A landscape with many valleys, sampled at points; each row gives a point and its height.
From any point a ball rolls to the lowest of the 2 points nearest to it. It stops when none of these is lower. Distance is the straight distance between rows; heights are no part of it.
nugu: [ 16  37 -30 -64 -31  10  17   2 -32 -11  26 -25 -21   9   9 -13  20 -13
 -21  14  24 -12   3   2]  h=195
gal: [  6   2 -12  33 -21  17   4 -30 -25  48  18  30  47  19  14  23  -6   9
  18 -13  13  -8 -21  -6]  h=314
miro: [ -2 -36  22  13  53  -5 -18  -8  13 -42  -7   7 -14 -29  -2 -28  -1  -9
   2  28  -4   7   7   2]  h=346
Lapem: [-28 -14 -12  -1  10  -3  32   9  16 -31 -20  10 -20 -52 -39  -3   7  14
   9   5 -23  23  14  -5]  h=471
neba: [-26  -2   0 -27 -13 -30   2  49  21   9  -6 -27 -19 -21  12 -24 -26  -7
   1 -30  -8  -8  14   4]  h=675
keb: [-11  -1  17   3   7  19  -4 -23 -30  42 -21  31  15  -4  -6  28  -1  26
 -29  34  -9   5 -11 -29]  h=417
Fozaz: [ 13  23   6  40 -51 -32  45   7  -6   0  31  17   4  24   3 -10  40   9
 -33 -37  26 -34  25  37]  h=174
kol: [  0 -47 -28  10 -20   3  19 -30   5 -37   7  15   3 -14  24 -16  12 -14
  43 -10  -7 -15  28  16]  h=254
tuko: [ 23   3   9  32 -21  19  -6 -29  11   6  12   7  11  56   0  19 -26 -10
  31  -2   6 -39  18  -1]  h=499
zote: [-14  20  -6 -16 -17  49 -19  37 -27  -7  -6  -3 -19  19  19  33  28  33
 -31   3 -15  16  -9   0]  h=231
nosaf: [ 22 -29 -19 -44  17  -3  -8 -19  48   1 -46  22  11  -6 -22   5 -24  -4
  57  14   0  16  -2   3]  h=554
tosus: [  1  -4 -11 -33  -7  -9   4  -7 -29   1   8  13  -5  -3  48 -19 -12  -9
 -12  15   6 -34  -2   5]  h=117
nane: [-21  -7   3 -28  39  -6 -21  32   2  51 -21 -10  14 -27   3 -26 -10  -6
   6  33   3  14 -32  15]  h=267
masi: [ 33  20  28  31  -7  11  -5 -21 -15  -9  16 -19 -18  27  19 -28 -37  -8
  17 -12   8 -36  26   0]  h=483
ninir: [ 35 -16  48 -15  29 -39  -5  11  21 -48  -7 -12 -25 -11  -4   6 -37 -27
  -5   9  -9  -1 -13 -23]  h=506
refaz: [  2  31  12  -2   3  -9  15   1  15  22 -14   2 -15 -12 -40  -9 -45   8
   1   0 -11 -15   9 -18]  h=408
Nudut: [ 11   9  20 -19  27 -34 -33 -12  34 -42 -19   6 -15  23  -2 -32  15 -35
 -26 -21  25  -5  -8  -7]  h=549
Fumam: [  9   3 -10  35   8   6  48  10   7 -42  12   5 -21 -28 -41  28   6  10
   7   8 -20  24   9  -2]  h=510
robof: [ 14  12  -3   1 -20  -4  12  29  20 -44  11  -3 -16  16   6   2  31 -10
  -7 -34   9   1  18  33]  h=318
mog: [-14  14 -36 -68   6   6 -19  12 -29  -9  15 -32 -12   5  16  -3  11 -21
 -26  25  13   1 -27   5]  h=251
ziza: [  8 -14  -6  30  -3  -4  14 -11  -8  55  10  13  49 -21  28   3 -25   7
  34 -20  -3  26 -15   2]  h=273
siv: [-17  27   2 -26  27   9 -18  21  -2 -35   4 -45 -36 -27  -3 -37   1   0
   3 -12  -6  46   5  -9]  h=461
gado: [ -1   8 -14 -48  21  -1 -30 -18  32 -25 -44  20 -20   9  -7 -39  19 -19
  -9  12  10  -4   1 -14]  h=565
miv: [  0  10 -23 -21 -25  30 -21 -20 -17  42  -3  -8  39  24  20  28 -12   8
  21 -19   7  16 -13 -17]  h=351
sekir: [-45  -9 -11  15 -18   2  19  14  -6 -17  -1   5   0  -7 -60   7  37  40
 -19   8 -14  -9  39  16]  h=398
sizu: [ -8   1  20 -14  14 -29 -10  42   4  -8  20 -38 -13  -2  17   7 -20 -15
 -22 -17   6   2  11   8]  h=663
duge: [ 27  27  17  47  -4  -4  19   9 -15   3  45 -25 -13  -2 -11   9 -27  10
   5 -21  -9   3   3  -7]  h=452
fegi: [-35 -24 -17 -14  26   6 -23  22  24  32 -33  32  26  -7   2 -26  13   2
  16  15   2 -12  -7  36]  h=302
Kibak: [-35   3  19  20   9   5 -18 -36 -29  42  17 -29  45  -5 -35  -7 -11  24
  29  -1  12  15  22  -8]  h=423
ver: [ 16 -18  12  40  21  -3   6  18   2  37  -7  25  13 -22  42 -16 -32  -9
  16  -6 -12   8 -30   4]  h=230
Zagaf: [ -6 -29  15  -9  46  -1 -30  25   0  36 -14 -21  13 -41  52 -27  -3 -19
  -2   9   1  45 -42  -3]  h=229
zetod: [-13 -52 -36 -21 -33   8  15 -22  20  -4 -24  20  10   0   1  10  -9   5
  59  16 -16 -28  28  24]  h=303
tofa: [ 42  11  41 -16  36 -25 -27 -31   9 -53  -2  -3  -8  20 -28 -13 -19 -31
 -10  12  21  -3 -13 -14]  h=529
veze: [ 14  16  -9 -42 -34  20  15  21 -51  -5  26 -14 -32   3  36  -8 -10  17
  -9  28  -2 -34   0  15]  h=180
sal: [ -3  -7 -18  51 -19  36  26  -5  -1  33  -9   5  -2  26 -11 -28 -22  37
  23  35 -22 -41  -1  11]  h=337
ruba: [-10 -31 -11  -1  20  -9   8  12  -3  28  -9  10  10 -55  53 -34  -5  -9
  19   1  -5  23 -26  -2]  h=186
Vuzad: [-14   6   1 -12 -13   3 -10  59  18  41 -16  -8  -7  -1  31  -4 -33  12
  21 -11 -23 -20  -4  11]  h=686
baro: [-22  41  -1   1   8  -1 -43  15   2  -9   8 -37 -20   2  17 -26  25   7
 -36 -37  10  37   7  -4]  h=437
Varom: [  1 -20  25 -16  22 -38  11  20  30 -38  -8 -18   4 -31 -26  21 -22 -24
  16  -6  -9  37   1 -30]  h=475
sonu: [ 23 -24  11  22  16  26  18 -33  -2  11 -15  17  25 -14   5  20 -13  -2
  27  28 -11  34  -5 -20]  h=205
lev: [ 30 -26 -31 -35  12  22 -12 -34  27  -7 -22  28  13  20  -5  14 -21   4
  41  46  10 -10   3  25]  h=536
Vik: [ -3  32   7  39 -31 -21  15  18  27 -19  -4   7 -15  19  -9 -13  35  19
 -39 -48   7 -11  39  37]  h=250
fasiz: [-13  -3 -47 -54 -32 -10  -2  31  33  -7   2 -17   0  17  -1  10   7 -26
  35 -30  -3  -3  -1   9]  h=390
Nam: [ 20  11  -4  22 -32  -2  29   6 -34   5  33  23   7  18  18  14  25  -2
 -27 -28  15 -20  -7  15]  h=70
pera: [ -3 -15  19  40  11   6  12 -40 -34  22  32 -25  11 -13 -17  -3 -30   3
  18  22   3  -6  12 -10]  h=400
Tova: [  9  25   5   5  -4 -33  24 -32  16  33  -5  29  12  -5 -21  -8 -36  -6
  -5 -20  16 -16 -13 -27]  h=377
Gutu: [  4 -21  23  87 -34  15  33 -35 -17 -17  28 -18 -20  25 -14  27  11  16
 -11  12 -35  -2  27 -25]  h=157
zeru: [ 26  47  15  11  -1 -21  23   4  29 -17  17   3 -25  16 -39  -7 -13 -10
  -7 -17  12 -24   6   4]  h=447
Zur: [ 11 -52  28  61  39  26   6   7  12   7  -8 -10  22 -19   1  24  13  -8
  37  36 -23  31  -1   2]  h=265
liru: [ -4   1  14 -37  28   1 -12 -44 -18  42 -25  14  35  -2 -15  21 -18   1
 -13  39  19  18 -10 -25]  h=439
vomuk: [-11   4 -15 -26  26 -42 -19  20  36  16 -19  -3  17 -13 -26  -7   1 -33
  13 -23  13  42 -46 -15]  h=600
pufu: [ 12 -18  13  56 -45  -6  49   7 -10 -28  31  -3 -12  18 -10  34  24   5
 -26  -9 -16 -19  43   8]  h=252
Rus: [ -4 -63 -19 -11 -23   2   1 -36 -33 -31  10  20  -9 -17  52 -18   9  -6
  24  23 -10 -41  29  31]  h=214
nif: [ 16  44  -2 -27 -19  -9  -2  27  17 -38  33 -41  -8  33 -19  12  33 -17
  -9 -38  28   8  12  22]  h=380
gita: [ 22  41   5  -5  29 -38 -33  16  33  -8   7  -8  -6   4 -12  -9   5 -28
 -21 -48  16  28 -54 -12]  h=626
buk: [-32 -14 -23 -18  -4  36 -20  -4 -13   0 -32  42  16  22  -1   7  49  19
 -27  18  -5  -8  -4   4]  h=592
baril: [  6  51  12  28 -16 -10   2  28 -13  29  40 -14  -8  -3   5  25  -6  26
 -29 -42  -9  10  -9  -1]  h=412
kefar: [-12 -14  -3 -52  44 -12 -45  19 -18 -23   5 -35 -26 -20  39 -24   7 -35
 -22  13   7  21 -31  -5]  h=290
zod: [-23  36   5  -7   5  -9 -21 -39 -23  11  38 -29  36   0 -47   4   0  -2
   5 -20  26  18   9 -11]  h=449
zus: [ -9 -18   8  21  55  25 -17  15   0 -12  -5  -8  13 -29  -8 -14  16  -3
  23  28   4  38  -4  13]  h=315
bes: [ -5  13 -16  -4 -13 -11   6 -32 -11  53  -3  40  34   6  13   3   0  -7
 -20 -15  17 -13 -26 -23]  h=344
Patuf: [ -6 -21 -28 -41 -34  -6   3  14  26   6 -18  15  16  23  -2  26  -6  -7
  27  -9  -5 -36   8  15]  h=347
Fofu: [ 22  -9  10 -27  27  -6 -18 -52  -4   2  -5   5  26   4  -1  -2 -38 -13
  15  24  27  14  -9 -27]  h=456
vabe: [ 23 -22 -17  17 -16  37  15 -55   6  10 -10  24  12  38  -9  16 -18   9
  34  31  -3 -22   6   6]  h=517
Kezu: [  6  -3  -2  -8 -13  -6   4  23  -7  -2   1  33  10  18  22  24  36  -6
 -46   5   5 -33  -2  13]  h=170
Furo: [  1  42  33 -11  27 -42 -24  26   5 -17  20 -35 -16  -7 -23   6 -21 -13
 -39 -23   8  19 -12 -13]  h=648
pali: [-15 -38 -17 -58   9 -17  16  18  28   6 -35  26  -5 -36  -5  38  10  -9
  -6  22 -18  19 -31 -15]  h=381
kop: [-14   3 -31 -52   2  39 -34 -14  11 -20 -35  11 -12  19  -3  -3  32   3
  10  25   1   0   7  14]  h=578
kaz: [ 19  26 -15 -16  -5  -2 -25  -5  11  16   5 -19  13  16  25   7 -22 -27
  16 -41  10  18 -29 -24]  h=387
zoge: [ 10  21  37  43   4 -29  -7 -10  12 -11  11 -12  -1 -12 -15  23 -12   5
  -3 -43  -4  10  12 -24]  h=486
Medu: [-25 -16   1  31 -19  23   5  21 -11  15 -33  -4 -19  12  -8 -41 -11  55
   6  24 -19 -51  22  23]  h=359
gapu: [-28  -2  33  23 -22   6   2 -15 -22  47 -30   4   7   1 -21   7 -12  31
 -10  12 -18 -13  17 -29]  h=394
fodi: [ 24   1 -11  78 -10  37  30 -36 -15 -16  41 -15   0   9 -16  13   4   8
  21  16 -19   9   1 -11]  h=241
Nup: [  1  49  -1 -17  -2   7 -22  -8 -10 -30  43 -40   0   9 -33  16  25   0
  -6 -23  29  33  -1  -6]  h=438
kupu: [ 12 -47   7 -32 -17 -26  -2  -6 -27 -24  30   3  -4   1  58  -3  18 -34
  -8  20  17 -47  15  28]  h=169
nur: [-11  13   5  14 -45   0  45   7 -32 -30  10   5 -10  14 -28  26  48  31
 -43  -7   2 -12  43   9]  h=334
Roba: [ 11  17  20   1 -14   1 -20   2   3 -26  -2  -7 -29  27  30 -45  -3 -14
 -10 -18  22 -36  31  20]  h=496
pid: [ -6  34 -16  12 -24  25   5  41  -4  37  14  -5  15   1   1  37   5  32
  -1 -29 -14  22 -28 -10]  h=360
Mife: [ 30  18  14  46  11 -12  25 -36  22 -18   8  29  -7  23 -46 -11 -14 -12
  -7  12   9 -30  -3  -3]  h=479
Pavep: [-15 -39 -22 -48  12 -18 -27  17  41  13 -36  22   1  -9  20   4  16 -22
   0  13  -7  -7 -21  13]  h=335
Pired: [ -2 -16  10  33  25  -5  13 -17  -3 -28  17 -19  -1  -7 -23 -24 -16  -4
  21  22  -1 -16  28   7]  h=374
led: [-62 -12 -12 -12   2  10   3  25   6  -1 -32   5  -1 -37 -35  -5  43  26
  -6   0  -8  25   9   2]  h=440
vozas: [ -8  29 -30 -26  -9  42 -17  27   5  13 -18 -10  -6   3   3  12  22  14
   1 -13 -11  36 -26 -15]  h=296
bil: [ 35  25  44  40  -6 -29  -1 -59   6 -19  12   1 -11  20 -23  -2 -19 -13
   0 -23  14 -15  12 -32]  h=503
Gitet: [-22  25  12   2 -10  -9  -3   7 -23  -6   9 -16 -23  12   4 -32   8  14
 -40 -10   7 -20  36  19]  h=511
luvu: [-10  22  19  18  19   9 -47   2  15  13  -6 -17   0   9  18 -12   4  -6
  -3 -31   4  26 -13 -10]  h=416
bupo: [ 28 -22 -20 -15  -4   2   9 -30 -39   0  23  30  19 -11  72  -5  -5 -22
 -10  14  20  -6 -20  -2]  h=60
lozod: [ 29 -35 -10   2  16  16  10 -19 -28  -9   7  25   8  -9  33  25 -19   2
   4  52  -9   3 -10  -1]  h=137
suge: [  6  18 -12  79 -18  27  37 -10  -5   8   7   7 -18  15 -19 -19  -2  35
  -5   1 -17 -18   9   4]  h=304
gopun: [  0 -36   0 -25   5 -18  14  25  13 -31   4   6  -7 -26   1  41  -1 -17
  11   2 -21   8  -2  -5]  h=434
voz: [-20  21 -14   0 -19  13 -14  39 -15   3 -12  26  -9  28  19  15  54  30
 -68 -15  -4   1  -7  23]  h=155
bivu: [ 35  -3 -10  19  -2  25  57  13  -9 -37  19  25 -29 -18  13  40   9   7
 -10  16 -27  -1 -17  -7]  h=553
bifo: [-29 -15  30  27   4   4  -9   6 -10  58 -45  -5   1  -4 -15 -33 -20  36
   4  31 -12 -28   9   7]  h=376
soz: [  4 -26  -9 -30  14 -13  -5  16  41  46 -47   5  31 -10 -14  14  -5 -14
  51  -8  -2  28 -28  -6]  h=575
mepod: [-52  -6  -5 -30  11   6 -16  21 -24  -2  -5 -31 -11 -34  -6 -15  23  11
 -21   7  -9  38  11  -8]  h=465

Where does a ball stop that starts at each point below?
zod: bupo
kop: ruba
gita: masi
fasiz: bupo
zoge: voz
liru: Gutu
bil: ruba

Call two points neighbours if one is among the 2 nearest of the other. Go from one point of each pair to the other, from neighbour to neighbour, staying as low as possible. Name the highest point that can't be avoided.
Gutu / Nam: Fofu
bupo / voz: zod
voz / Nam: Kezu
